A landscape with many peaks, sampled at points; each row gives a point and its height.
A climber steps from a point to whichever of its 2 nearest points has the largest rise for the distance, and stops where none of them is higher. Distance is the straight distance between rows; heights are no part of it.
<652> (h 542): [116 130 128 171 158 173 110  93 118  86 145 128 103  71 132 100  72 120
 134 111 125 174 132 155 137 106 136 154 144 143 146 177 140 156 180 119
 145 129 139 135 146  96  93  96  91 121 166 132  50 124 100  78]
<232> (h 521): [113 139 128 110 149 124 110 119 134 128 111 100 100 128 117 157 107 108
 129 118 101 128  94 151 118 136 113 155  82 167 134 105 125 163 143 128
 197 148  76 133 122 145 119 126 140 109 123 137 163 128 143 140]
<766> (h 562): [135  98 137 134 165 152 115  93 158  84 148  99  84  86 153 117  92 101
 118 119  89 117 180  68 119 104 107 112 114 203 163 120 131 149 162 134
 157 156 167 146 121 171  68 162 110 134 134 109  98 115 131  59]
<1185> (h 141): [119 146  61 110 106 136 137 128 108  92 109 138 152 159 157 180 116 145
  98 166 102 124  73 142 158 122 122  81 149 166 151 141 147 141 143 156
 151 148 114 150 147 163 108  82 154 109 187 117 121  51  99 108]
<859> (h 367): [124 162  80 157 103  86 156 129 131  77 172 133  99 134 148 167 130 160
 163 117 174 121 106 156 168 125 148 104 143 139 150 178 121 157 120 190
  82 121 149 122 141 128 138  71 125 107 146 128 150  72 147 178]
<789> (h 570): [174 116 146  58 157 143 108 167  40 145 117 131 150 129  95 147 106 111
 126  92 180 142 145 117  99 177 108 124  75  85  91 120  94 159 127 146
 135 125 103 190 143 146 139 134 139 111 109 129 175 163 149 191]
<968> (h 478): [124 164  92  84 141 116 115 120 117 138 118 154 119 169 106 127  65 150
 100 142 114 160  98 118 126 100 154 156 113 135 106 162 130 184 134 146
 130  94  87 124 133 113 143 139 169  99 193 125  83 136 141 149]
<301> (h 276): [159 125 212 141 126  72 155 131 130 126 132 108  82 136  92 128 175 114
 184 100 166 109 131 124 123 123 113 126 171 104 124 111 139 134  88  77
 142 152 157 146 132 163 150 115 138 157  62 141 132 133  59 153]
<518> (h 499): [155 146  93  98 115 103 149 136 106  88 136 150 135 166 121 133  86 150
  61 114 125 120 113 153 133 111 165 142 145 118 122 194 140 163 136 152
  81  35 109 132 125 114 174 120 176 105 142 136  78 101 120 145]
<571> (h 166): [131 130 120 160 169  78 133 104 217  85 137  79  84 126 136 157 104 133
  93 157 106 122 143 101 149 154 125 112 108 168 169 155 153 144 138 178
 114 120 173 117 122 124 137 184 111 124 106 135 130 106 133 112]
<963> (h 491): [135 137 104  96 120 155 132 150 106 162 118 110 129 135 129 162 121 128
 118 119  99 139 108 161 166 180  70 137  99 108 156  63 134 152 151 165
 169 174 112 147 113 127 146 129 114 113 114 142 172 116 121 149]
<47> (h 306): [148 152 155 157 130 151 158 177 114 138 104 130  91 141  93 115 174  99
 158 106 192  81 152 149 117 120 136 122 183  75 116 108 105 102  44  51
 121 125 150 156 156 185 151 124 138 171  94 101 138 114  87 146]
<519> (h 437): [148 128 153 154 156 140 126 165 113 138 139 127 115  76 116  93 130 140
 144  75 137 138 156 117  99  92  87 165 125  96 115  91 126 177 134  79
 132  67 122 126 146 150 125 120  91 125  96  97 122 134 112 114]
<647> (h 515): [127  99 159 145 155 117 126 124 153 141 142 141 122 129 120  93  83 128
  98 110  86 127 196  53  96 112 106 116  94 136 118  75 143 132 130 113
 148 122 171 111 114 173 112 193 110 137 129 112  97 156 125  80]
<928> (h 186): [129 142  97 162 174  84 127  76 193 100 134 103  70 138 190 155 112 120
  63 187  59 167 135 104 161 142 117 128 119 168 130 141 117 117 141 180
 122 108 122 112  97 116 141 170 105 110 141 151  89 115 179  80]
<230> (h 350): [203  86 153 174 157 131 125 126 205  43 134 122 182 122 187 105 204 106
 127 131 113 105 151 142 128 152 149  84 125 122 183 130 124 119 145 173
  72  63 150 129 152 132 136 129  86 101  73 102 142  95 125  83]
<687> (h 632): [127 167 106  99 131 111 129 129 144  94 119 118 129 140 120 115 100 143
 105 118  84 102  90  43  99  74 158 139 133 131 158 159 123 185 178 152
  93  54  85 127 113 164  74 126 117 113 178 138 143 108 170 123]
<361> (h 171): [119 124 110  94  50 143 125 143 130 123 164 149 146 124 133 140 117 206
  71 161  75 105  82 104 155 114 138 141 171 124 139 146 170 120 132 112
 102 110 152  99 124 178 152 163 163 148 148 135  96 103 112  87]
<7> (h 279): [149 127  63 167 160 112 140 160 194 129 108 106 156 187 140 162 194 100
 106 159 135  97 125 171 140 164  89 110 135  90 171  75 135  83  99 151
 138 107 146 146 156 133 182 126 104  87 155 112 131  79 117 135]
<705> (h 568): [156 105 139 197 158 144 110  97 167  58 134 122 133 109 148 105 114 127
 123 136 123 161 150 134 149 156 141 135 136 143 169 166 158 147 151 153
 125 110 200 159 144 127 116 143 108 120 130 115  47 131  79  57]
<149> (h 439): [ 72 109 127 159 137  93 114 107 131 113 127 160 116 160 102 116  97 113
 107 177 112 136 147 106 115 127 174  83 114 173 122 142 164 122 108  93
 140 175 141 125 113 130  98 187 168 148 180 103  65 141  85 107]
<11> (h 465): [126 141  94 125  87 166 149 149 127 118 151  75 143  75 150 136 149 167
  83 125 134 121 113 127 150 150 119 144 198  56 127 183 150  50 100 123
  60  89 164 122 151 112 128 115  81 153 136 176 169 111 157 140]
<500> (h 240): [ 85 125 135 152 119  59 146 108 117 126 145 129 113 153 146 155 103 149
 153 133 110 120  83  71 133  96 110 128  89 167 150  74 104 148 159 131
 167 213 130 110  96 172  85 140 147 136 168 139 146 104 112 128]
<1184> (h 609): [168 164 144 106 113 174  72 147 204 146 145 103 101  91 126 171 178 136
 197 158 151 135  95 179 155 148 120 196 151 128 124 176 156 112 118 140
 106  97 177 109 147  93 160 110 127 116 121  95 148 121 166 155]
<511> (h 493): [184 115 167 112 134 142  95 149 145 160 122 129 129 136 128  93 147 126
 112 130 119 145 117 119  79 100 123 222 140  91 100  97 155 125 127  48
 138  79 149 159 120 163 194 175 175 147  91 119  75 170 128 124]
<88> (h 468): [165  99 113  94  86 178 129 143  93  82 133 110 161  96 141 159 167 120
 139 110 134 120 124 157 160 149 119  71 135 126 120 147 130 104 107 147
 102 128 147 157 170 143 128 104 127 102 110 121 163 117 118 133]
<831> (h 396): [120 106 138 126  67 202 112 132 121 187 143 135 107 120 137 116 168 127
 163 154 125 111 125 179 135 132 134 152 130 132 145 119 150  96 126 127
 137 151 106  75  93  99 139 134 134 143  62 150 154 153 163 138]
<944> (h 389): [ 94 139 105 110  94  81 140 136  89 114 140 166 132 149 160 167 151 179
 174 137 149 146 102 172 126 117 158 142 178 138 125 155  98 136 139 159
 121 139 113  66 137 140 131  35 102 118 150 133 146  70 158 131]
<619> (h 96): [112 139 122 108 139 105 115  88 145  64  75 136 199 168 149 124 163 106
  83 128 115  97  90 127 119 114 171  69 129 162 118 148 125  93 120 136
 135  98  94 143 150 152  85 112 141 115 141 106 153 142 126 100]
<715> (h 156): [ 98 113 104  79  51 141 109 125 109 117 143 148 165 143 156 169 130 187
 108 149 123 100  63 136 174 132 159  92 161 158 136 159 170 138 154 159
 126 150 131  92 120 166 113 116 174 131 148 127 124 104 129 105]
<473> (h 435): [180 111 146  94  93 122 147 127  80  82 156 131 143 103 138 140 181  98
 168  88 155 115 130 200 129 124 125 140 155 126 103 148 131 114 108 101
 112 116 135 160 153 160 148  69 115 111  82 130 124 129 113 121]
<362> (h 287): [100 106 141 135 108 138 156 175 100 126 139 127 123  97  84  95 106 153
  67 128 140 112  92 145 104 111 139 152 151  74 140 124 172 121  95  33
 100 108 110 111 151 156 126 116 131 191 121 178 102 120  74 147]
<209> (h 610): [173  67 134 150 171 169  93  95 176  80  93 121 163 104 127 109 125  87
 101 122 110 121 172  80 142 155 131  87 118 164 167 131 138 132 151 142
 127 123 155 177 145 160  96 164 110 119 145 108 103 126 101  46]
<117> (h 492): [115  89 150 184 125 113 145 121 107 144 140 131 109 121 113 108 153 117
 152 130 169 125 136 167 124 117 151 121 150 136 117 138 128 103 130  86
 145 168 119 101 116 105 158 111 114 132 123 135  72 139 115 109]
<1183> (h 400): [109 134 140 120 120 119 116 107 152 139  69 156 157 179  85 120 124 109
  91 162 137 110 115 140  98 131 177 111 144 144  97 132 154 105  42  50
 152 134 114 121 137 145 116 156 189 166 149 123  92 149  74 114]
<223> (h 528): [167 129 113  91 124 123  99 137 149  79 133 126 144 132 111 155 126 114
 114 117 127  96  86 145 124 120 144 127 114 167 114 184 158 140 125 152
 108  53 124 159 151 123 193 122 172  73 128 104  98  85 150 143]
<933> (h 421): [152 152 113 118 152 133 123 110  79 128  92 174 150 164 146 127 114 101
 126  73 139 143 158 120 144  99  91  81  91 136 117  72  74 131 138 171
 176 150  92 180 125 125 115  88 122  72 170  95 134 136 105 105]
<592> (h 464): [ 96 147 111  90 134 151 138 102  20 127 115 144  87 129 136 141  82 147
 142 136 120 160 160 174 139  97 148 113 127 165 127 153  81 154 137 137
 140 186  87 149 132  96 108  70 124 155 156 148  97 101 139 160]
<508> (h 202): [ 79 142 111 145  74 153  87 134 211 122 125 139 143 121 148 148 147 148
 157 187 122 141 102 135 166 174 131 133 189  91 141 173 143  82  86 138
 119 135 202  75 128  86 119 168 112 147 141  97 126  99 103  74]
<366> (h 147): [140 167 127 153 110 117 151 106 189  90 138  69  67 114 140 149 134 122
 109 150  98 125 120 149 173 163 102 143 147 155 171 142 166  99 101 168
 124 123 162 112 137 101 143 150  92 136 103 137 146 103 120 163]
<582> (h 388): [ 99  86 111 164 104 147 126 106 170 153 165 120 140 167 146 147 173 122
 125 190 117  89 141 126 131 168 144  73  87 158 145 128 154  50 124 141
 109 181 141  97 107 115 123 179 116 125 126 152 151 152 176 112]
<852> (h 463): [121 145  87 115 126 128 128 131  96 186 123 179 105 140 146 106  74 161
 128 134  95 193 124 103 126  93 138 186 141 109 100 123 112 172 138 142
 137 108 105  73 113  99 165 117 118 124 203 140  67 131 146 121]
<737> (h 94): [111  95 161 191 143 128 146 131 154 116 156 121 123 101 106 114 109 101
 167  67 153 101 171  84 118 141 112  58  94 167 154  85  98 147 161 155
 135 134 129 147 112 121  57 109 114  95  82  68 168 109 124 129]
<8> (h 348): [114  77 141 148 142 163 101  81 170 137 134 113 167 104 114 122 132 113
 134 146 121 110 174  88 125 167 134  87  98 157 109 155 147  88 128 152
 111 151 146 105 115 108  76 185 112 130 121 146 195 167 172 106]
<613> (h 395): [ 83 114 110 129 152 105 178 107  63 160 148 117 111 132 151 122  95 135
 102 131 105 156 101 110 148  80 152 131 109 121 131 125 129 151 169  88
 112 173  51 123 127 113 128 119 146 161 157 194  77 145 156 159]
<143> (h 371): [103  90  99 126 158 105 132 104  79 109 127 129 166 161 133 129 112 112
  90 125 113 169 122 119 150 116 176 121 122 110 131 145 116 121 179  74
 119 129  74 130 130 128  89  95 132 114 160 169  81 144 109 115]
<489> (h 121): [ 73 161  99 120 149  83 136  93 145  89  97 105 160 170 136 179 117 136
  83 176 115  93  64  95 130  91 130  66 118 182 141 142 154 121 148 163
 137 127  93 127 139 165  85 124 183 118 174 124 158  93 124 134]
<627> (h 390): [109 128  85 195  89 131 176 125 128  45 153 146 123 138 158 110 123 122
 124 112 144 120 133 142 152 134 183  77 155 132 167 150 110 120 136 154
  55 109 133 129 137 110  98  88 113 139 130  96 128  93 120 129]
<1208> (h 30): [134  84 169 135 194 149  96 152 132 191 124 137 200 136 122  88 140 124
 157  83 150 120 140  98  74 126  89 137  71  98  85  38  77 140 160  96
 172 119  74 126 124 125 135 121 135 107  84 105 138 166 157 116]
<1181> (h 56): [108 118 117 135 169 114 131 151 104 136 108 136 159 155  71 109 167  87
 134 123 173 110 137 149  62  98 141 123 101 145 101 106 127 125 119  77
 166 109  81 147 157 132 140 124 139 128 128 129 148 132 146 185]
<212> (h 118): [111 128 131 171 145 121 134 111 164 146 130 134 108 118 108 128 125 115
 184 116 164 144 167 159 146 168 145 103  88 133 122 128 128 117 106 192
 103 167 122 100 107  66 114 123 126 120 105 108 195 147 137 180]
<1081> (h 454): [144 169 111 146 165  76 195 114  82 146 136 131 107 171 137  88  97  72
 121  71 111 151 143 102  93 120 109 133  92 102 105  57  88 113 131 146
 115 152 102 158 102 110 136 119 124 116 123 166 171 183 160 159]
<194> (h 431): [152 180 121  74 107 114 111 141 141 143  88 142 148 131 111 177 125 158
 154 154 146 158 103 154 147 171 140 197 207  80  84 197 128 105 102 124
 124 119 163  74 123 101 161 105 158 127 166 144 118 109 123 129]
<364> (h 432): [141 107 144 170  93 169 146 103 160 138 184 104  96 129 147 106 164  91
 145 167 111  89 149 148 118 166 122 113  96 165 161 105 159  76 131 161
 108 144 117  92  96  94 140 151  97 136  66 156 145 160 176 132]
<231> (h 490): [ 95 160  91  58 139 156 130 122  35 155 100 121 115 133 101 127  92 122
  98 135 123 140 145 150 111  87 151 131 116 141  96 171 108 127 120 115
 125 158  69 149 158 101 101 115 139 164 187 170 138 158 193 196]
<1075> (h 74): [101 116 147 105 118  98 128 152 101  86 110 134 202 164 102 119 163 111
 105 100 177  80  97 130  90 101 161  84 117 135 122 130 138 128 117 113
 127  89  84 137 145 183  83  91 146 122 126 122 191 132 134 164]
<258> (h 233): [ 96 130 187 137 106  83 104  91 141 158 145 138  84  66 115 110  99 168
 208 114 129 139 177  80 158 109 119 151 144 131 117 176 115 158 143 127
 130 188 183  79  96 106  90 129 134 145 133 121 156 147  94 102]
<484> (h 286): [105  99 163 109 120 140 138 183  84 214 128 120 172 111 106 110 118 156
 164 121 150 145 114  61 116 129  80 159 108  68 102  88  88 137 138  59
 171 174 119 121 133 122 107 143 135 186 113 148 118 120 103 155]
<197> (h 221): [ 91 167 132 143 158  67 152  69 125 111 149 110 127 134 138 131 122 124
 170 128 114 109  94  69 103  98  89 115  79 169 132  82  82 129 166 171
 131 198  88 115  90 149  82 109 137 117 176 155 219 156 176 137]
<876> (h 220): [140  97 114 153 139 144 113 113 165 170 118 105 158 131 150 135 147 110
 113 151 102 155 154 111 144 167  98 135  98 114 129  79 130  99 143 140
 151 144 144 138 102 131 152 165  94  71 139 123 113 119 146  60]
<451> (h 345): [146 115 171 111  97 156 129 220  38 184  96 172 126 147 144 143 180 149
 159 182 179  88 116 159  99 136 135 139 183  59 123  72  75  89 108  78
 162 168  93  98 130 157 147  96 137 188  78 101  97  94 108 162]
<1049> (h 473): [ 94 122 120 138 166  84 128  94 160 132 123 179 132 180 128 118  85 122
  91 147  99 130 170  54 105  89 154  77  89 160 103 104 138 117 123 133
 128 151 144  85 124 149  96 196 158 125 166 101  84 173 156 108]
<287> (h 534): [133 101 135  60 129 137 116 162  70 143 122 102 130 118 107 185 114 133
 114 128 170 142 141 190 144 212 114 121  92 102 140 139 135 133 135 134
 150 159 123 156 144 109 137 116 111 134 122 142 161 130 110 212]
<439> (h 589): [ 88 138  88 116 115 117 125 139 143 123 160  91 136 122 127 155 116 172
  86 138 108  84  81  99 141  95 151 133 130 146 169 175 148 164 207 130
 101 105 101 108 128 139  76 135 138 141 146 163 189 103 176 152]
<699> (h 188): [113 124  87 110  59 193  98 150 165 144 122 152 153 107 120 118 125 173
 103 189 103 143 116 147 173 161 117 149 151  92 159 135 177 113 115 129
 130 102 181  98 121 113 154 189 140 145 131 100  83 110  98  95]
<724> (h 318): [163 130  88 197 154  93 157 131 228  51 114 130 142 149 182 143 173 135
  95 167 120  90 123 155 124 148 122  85 144 137 170 118 129 106  94 177
 106  59 156 132 166 126 173 132  92 104 115 115 113  65 107  99]
<90> (h 488): [122 167 144 121 134 113 112 123 171 152  86 100 121 153 101 143 116 111
 103 153  81 126  89 100 102 136 106 189 132 140 127 106 148 126 126 108
 172 132 134 114 122 140 140 168 135 137 123 133 165 143 137 133]
<1151> (h 185): [107 171  96 137 141  97 141  84 176 111 126 111 116 121 145 149 147 110
 135 153 110 114 120 122 110 101 138 141 114 175  90 145 127  93 131 156
 107 112 107 103 119 105 114 120 112 114 145 129 161 127 195 130]
<1088> (h 422): [106 176  97 113 153 107 193 102  49 136 139 129  72 172 160  88  85  97
 106 103  78 155 139 121 130  79 124 101  97 134 126  73 100 151 131 118
 131 163  37 141 123 110 141 117 123 140 146 173  99 148 165 176]
<707> (h 245): [137 108  93 155 175 114 112 126 148 157  83 111 192 179 111 151 160 116
 111 140 137 131 145 117 131 147  97 105  98 115 131  67 128  94 127 123
 159 127 149 171 146 145 169 151 115  84 175 138 140 103  95 105]
<53> (h 444): [122 169 100 102 156 144 124 100  64 118  98 170 121 163 147 151  74 123
 146 112 118 174 141 117 136 107 147 107 115 143 141 129  70 192 138 200
 118 157  78 161 123  99  74  70 125 100 187 107 122 126 133 145]
<595> (h 368): [109 144 130 137 107 147 106 129 181 124 102 121 121 159  91 127 128 102
 123 172 169  99 123 186 116 156 185 119 170 111 127 173 155  88  30  77
 134 148 156 111 145 125 134 137 143 166 128 119 106 123  73 134]
<1123> (h 218): [ 65 112 151 148  62 121  90 101 162 144 148 167 123  92 133 115 139 190
 177 166 109 138 135 102 136 132 133 148 168 120 120 176 152 110 113 122
 137 171 189  85 116 122 108 163 110 162 146 109 111 130 106  51]
<58> (h 420): [ 94 114 110 168  96 135 169 121 132 104 161 112 131  74 155 103 130 161
 114 103 135 136 144 144 157 140 167 126 153 110 151 189 133 107 137 166
  44 103 132  96 126 101 100  98  80 136 115 153 174 114 146 135]
<1044> (h 571): [188 127 170  65 158 117  96 113 127 141  75 150 173 144 130 114 130 103
 139  70 131 171 103 128  91 111 111 171 106 105  78  79 115 161 132  98
 163  98 106 176 132 152 151 140 156 100 114 116 150 176  96  97]
<278> (h 531): [112  82 193 167 170 107 119 106 174 142 157  57 112  82  96 125 139 114
 115 114 159 143 164 122 114 147 105 162  92 125 145 161 139 123 162 105
 120 152 167 147 117 116 131 163  83 127 121 177 112 159 123 128]
<281> (h 567): [156 130 136  91  95 161  88 133 175 106 155  92 135 111 124 161 136 155
 118 153 128  75  79 170 158 154 130 146 166 126 107 197 198 106 118 127
 109  80 166 125 140 104 181 143 167 122 117 127 105  96 146 131]
<731> (h 489): [124 184  95 102 144 135 170 131  75 155 125 126 132 152 104 106 108 111
 143  92 116 140 148  74 110 130  91 117 111  99  93 113  99 120 111 179
  85 150 107 154 124 114 105 129  97 143 172 171 221 184 190 194]
<59> (h 419): [138 110 160 149 141 170 107 162 120 135 139 166 113  89 129  88  93 146
 164  94 121 135 151 106 109  94  92 122 129 153 136  78 110 197 142  98
 183  88 130 136 140 154  97 124 121 112  85  30  77 120  82  85]
<1106> (h 657): [125 139 167 149 116 155 108 182 190 157 162  98  93  90 112 144 196 166
 188 174 156 112 110 154 117 129 107 171 167  94 153 151 177 104 107  91
 112  94 189  96 148 137 141 156  91 142 106 102 134 130 122 137]
<579> (h 262): [ 91 103 160 140  94  92 147 166 103 176 166 141 155 114 112 108 107 163
 177 129 140 127 111  56 137 101  82 101  95 145 126  54 100 160 145 100
 187 196 131 128 117 143 105 130 153 153 116 120  94  89 103 138]
<1213> (h 461): [168  75 148 140 137  95 129  90 113 129 131 166 106 147 143  87 144  76
 168 112 158 134 169 182 131 113 156 102 119 163 102 131 108 119 130 136
 155 156  98 143 114  84 158  85 154  93  89 114  67 149 118 103]
<410> (h 204): [102 182 115 123 174  62 140  75 161 105 134 104  95 120 160 141 116 131
 119 150  79 111 108  56  93  68 102 154 109 183 108 134  95 154 140 166
 124 144 116 110  96 138  79 144 117 124 164 146 183 155 202 129]
<779> (h 399): [141  82 112 188 125 180 124 170 126 112 123 171 144 116 163 120 133 131
 134  89 139 147 143 160 140 114 113 104 119 147 182  60 109 176 148 148
 147  87 123 172 134 129 105 107 108 100  87  53 120  75  67  84]
<1036> (h 523): [109 180  89  53 116 170 133 132  48 143  89 122 137 155 113 139 108 152
 105 137 106 138 122  99 132 115 111 103 126 123 109 139 127 136 101 195
 111 139 103 147 141 113 107 134 118 131 199 168 177 152 164 187]
<510> (h 502): [153 128 139  93 102 149 133 122  97 106 156  88 109  78 115 155 118 138
 152  89 150 152 141 167 185 170 126 118 117 105 135 184 147 138 124 141
  92 145 157 156 159 103 126 107 104 126 109 148 192 143 129 180]
<396> (h 520): [142 174  59  47 113 169 138 174 103 145 126  75 149  99 131 168 110 170
  80 139 112  90 102 131 155 160  93 133 188  83 130 166 151 108 131 121
 101 123 142 137 153 128 133 136 122 177 144 189 186  92 175 177]
<984> (h 483): [148 132 122 116 106 102 151 145 130 134 109 122 178 163 146 118 149 125
  79 118 112 115  93 103 109 127 120 145 132 116 103  97 139  93 113 118
 120 111 127 138 120 158 150 153 165 134  97 152 158 158 129 132]
<1052> (h 346): [120  99  84 121 163 142 131 120  90 111 139 100 177 129 100  79 112  97
  52 112 120 114 158 113 101 106 170  99  84 119 126 153 133 126 157 105
  99  79  78 163 137 124 109 126 136 104 164 143 100 152 154 126]
<1072> (h 372): [137 106 152 101  84 180 124 196  63 194 128 172 104 110 150 140 185 145
 189 167 160 130 132 174 120 152 107 156 156 106 120  92 109 123 126 122
 147 158 108  84 110 117 153 104 120 158  68 116 130 130 138 148]
<290> (h 315): [151 109 150 116 127 167 157 210  62 213 105 159 162 139 123 115 174 149
 133 144 160 132 140 117 114 136  75 152 139  56 131  34  57 101 117  42
 174 164 115 128 128 139 131 120 139 198  70 122  77 108  85 148]
<1112> (h 590): [124 120 202 148 146 103 130 155 183 152 145  73 120 100  88 134 156 136
 137 120 169 128 145 120  99 155 116 166 150  69 133 170 189 105 120  77
  92 110 197 136 125 130 139 167 108 159  94 155 150 170 118 165]
<866> (h 377): [144  96 128 170 149 146 125 142 172  86 102 133 167 117 143 123 172 112
 137 100 115 102 132 150 125 128 134  96 113 153 180 101 125 147 143 141
 137  57 114 156 170 151 122 115  95  97  96  84 168  96  82 107]
<1108> (h 606): [178 126 171  37 133 133  78 166  80 160  68 151 176 151 109 127 126 115
 110 119 160 167 108 123  96 152 101 153 101  86  75  94 131 130 111 119
 157 122 108 170 127 155 155 141 188 137 107 122 154 187 124 166]
<1141> (h 130): [129 171 117 143  91 117 126 137 181 144 127 134  74 138 109 138 134 107
 152 144 143 162 129 169 169 184 144 135 140 103 129 154 142 113  66 170
 111 144 178 113 114  63 158 139 125 133 101 120 139 132 116 170]
<736> (h 438): [171 104 131 129  93 122 122 124 108  81 129 183 136 141 157 109 147  90
 164  83 148 120 134 187 129 111 182 105 123 163 135 126 120 146 139 150
 109 116 125 139 122 139 148  79 157  83  71  76 112 130 125 102]
<537> (h 448): [153 183 127  88 111 144 105 133 110 182  84 152  84 116 126 140 117 145
 166 137 113 180 115 118 149 107 124 235 183 102  85 151  96 135 131 129
 145 136 146  80 103 122 175 109 134 129 179 127  96 129 150 108]
<349> (h 338): [113 130 150 164 100 190 120 147 123 134 113 133  73 100  94  92 162  92
 177 148 209  77 138 184 136 133 178 102 201  86 107 170 131  66  32  85
 113 152 151 105 127 126 152 121 132 164  97 124 122 135 107 148]
<1210> (h 106): [ 94 117 168 187 144  84 130  94 190 130 176 144  77 115 111 129 108 114
 182 106 154 111 187 107 114 156 132  93  64 181 154 110 101 139 130 183
 123 189 147 119  84  96  91 127 121 118  79  91 181 142 143 121]
<760> (h 411): [148 168  97  80  88 127 132 132  87  95 129 152 159 136 161 165 153 158
 144 120 134 134  91 162 130 133 149 164 200 125  83 193 106 110 120 141
 105  89 128 104 146 122 158  65 130 120 169 131  98  77 162 115]
<1005> (h 203): [110 128 107 156 144 117 124  77 159 150 133 108  99 114 166 134  95 122
 103 124  82 178 137 116 164 154 125 157  98 130 125 118 107 119 168 158
 132 156 128 102  92  95 136 131  99  87 144 157 110 156 151  63]
<79> (h 522): [103 108 138 164 141 167 124 102 117 158 136 119  86  69 135 108 120 134
 157 137 150 179 134 190 137 124 115 168 148 138 136 145 130 129 153 122
 159 182 120 104 107  68 126  96  91 132 136 144  61 135 107  85]
<640> (h 317): [111  96 103 133 123 157 130 136  97 119 137 144 186 107  92  81 100 122
  52 113 101 118 143  96  91  86 156 137 129 101 117 138 146 105 102  55
  84  76 118 140 156 147 105 138 129 168 165 154  96 157 105 107]
<1047> (h 391): [174 144 130 121 145 136 118 138  92 120 133 144 116 140  95  96  95  77
  97  74 130 124 157 146 110 102  89 103  86 154 111  74 108 161 103 140
 163 111 130 215 146 145 158 135 150  96 131  95 121 151 116 153]
<1217> (h 168): [ 96 193  94 167 154 112 142  63 157  86 129 125 107 142 176 159 125 120
 112 181  99 153 113 142 140 129 147 135 151 181 107 177 132 103 130 142
  95  92 103 120 118  72 157 136 136  99 145 121  90 100 159 113]
<795> (h 462): [171 142 169 129 137 165 101 170 141 162  96 135  97  97  89  99 170 114
 171 118 135 156 151 132 110 106  91 178 149  99  96  92 143 157  85  66
 141  63 160 141 122 146 159 176 155 156  86  73 116 160 102 119]
<217> (h 243): [142 149 199  96 125 104 138 106  86 140 150 162  56  81 109 102  50 148
 184  65 142 160 174  75 135 101 124 132 152  96 120 154  93 210 135 126
 126 142 156 124 112 130 113  93 134 135 133 115 109 147  71 102]
<631> (h 42): [110  80 130 164 186  98 122 132 131 153 111 161 187 178 106  80 140  92
 117 101 163 100 162 145  65  86 151  98  75 140 118  69  89 134 155  95
 168  78  79 138 128 106 116 121 127  91 109  91 127 148 136 129]
<591> (h 561): [141 162  78  45  78 195 135 176  72 139 124 126 133 108 135 154 112 181
  94 148  92 112 107 147 177 155 114 104 148 104 135 132 136 142 106 180
 109 113 130 132 156 154 147 135 124 152 172 147 156 103 135 187]
<400> (h 480): [129  80 176 198 146 117 141 107 158 131 195  70  68 114 129  98 148 100
 130 122 134 108 171 128 106 163  92 117  86 157 161 105 132  92 146 142
 133 167 163 133  96 110 141 162  65 132  75 162 103 166 160 129]
<118> (h 535): [203 130 152  94 118 102 120 117 150 132 104 131 159 162 168 115 154 123
  87  93  76 146 118 147 104 116 118 167 119 133 108  70 141 125 139 100
 148  83 132 158 114 154 178 157 162 111  65 120 117 160 104  90]
<1145> (h 254): [150 122 212 115 134  64 161 116 101 145 120 142  83  94  76 102  89 117
 170  87 150 139 150  75 156 123 147 126 144  98 113 139 110 175 114  83
 148 176 146 146 124 134 135 120 153 171 115 155 105 160  42 149]
<318> (h 552): [110 116 135 122 132  83 122 141 162 128 150  87 127 127 138 168 121 141
 134 113 115 106  67 113 133 149 133 167  96 141 167 135 137 180 213 131
 128 130 106 111  99 151 120 106 133 116  99 168 183 105 161 142]

Where does a climber stop that starts at each point below?
<619> | <209>
<571> | <1108>
<640> | <1036>
<230> | <1108>
<737> | <1108>
<1123> | <209>
<944> | <1106>
<595> | <209>
<736> | <209>
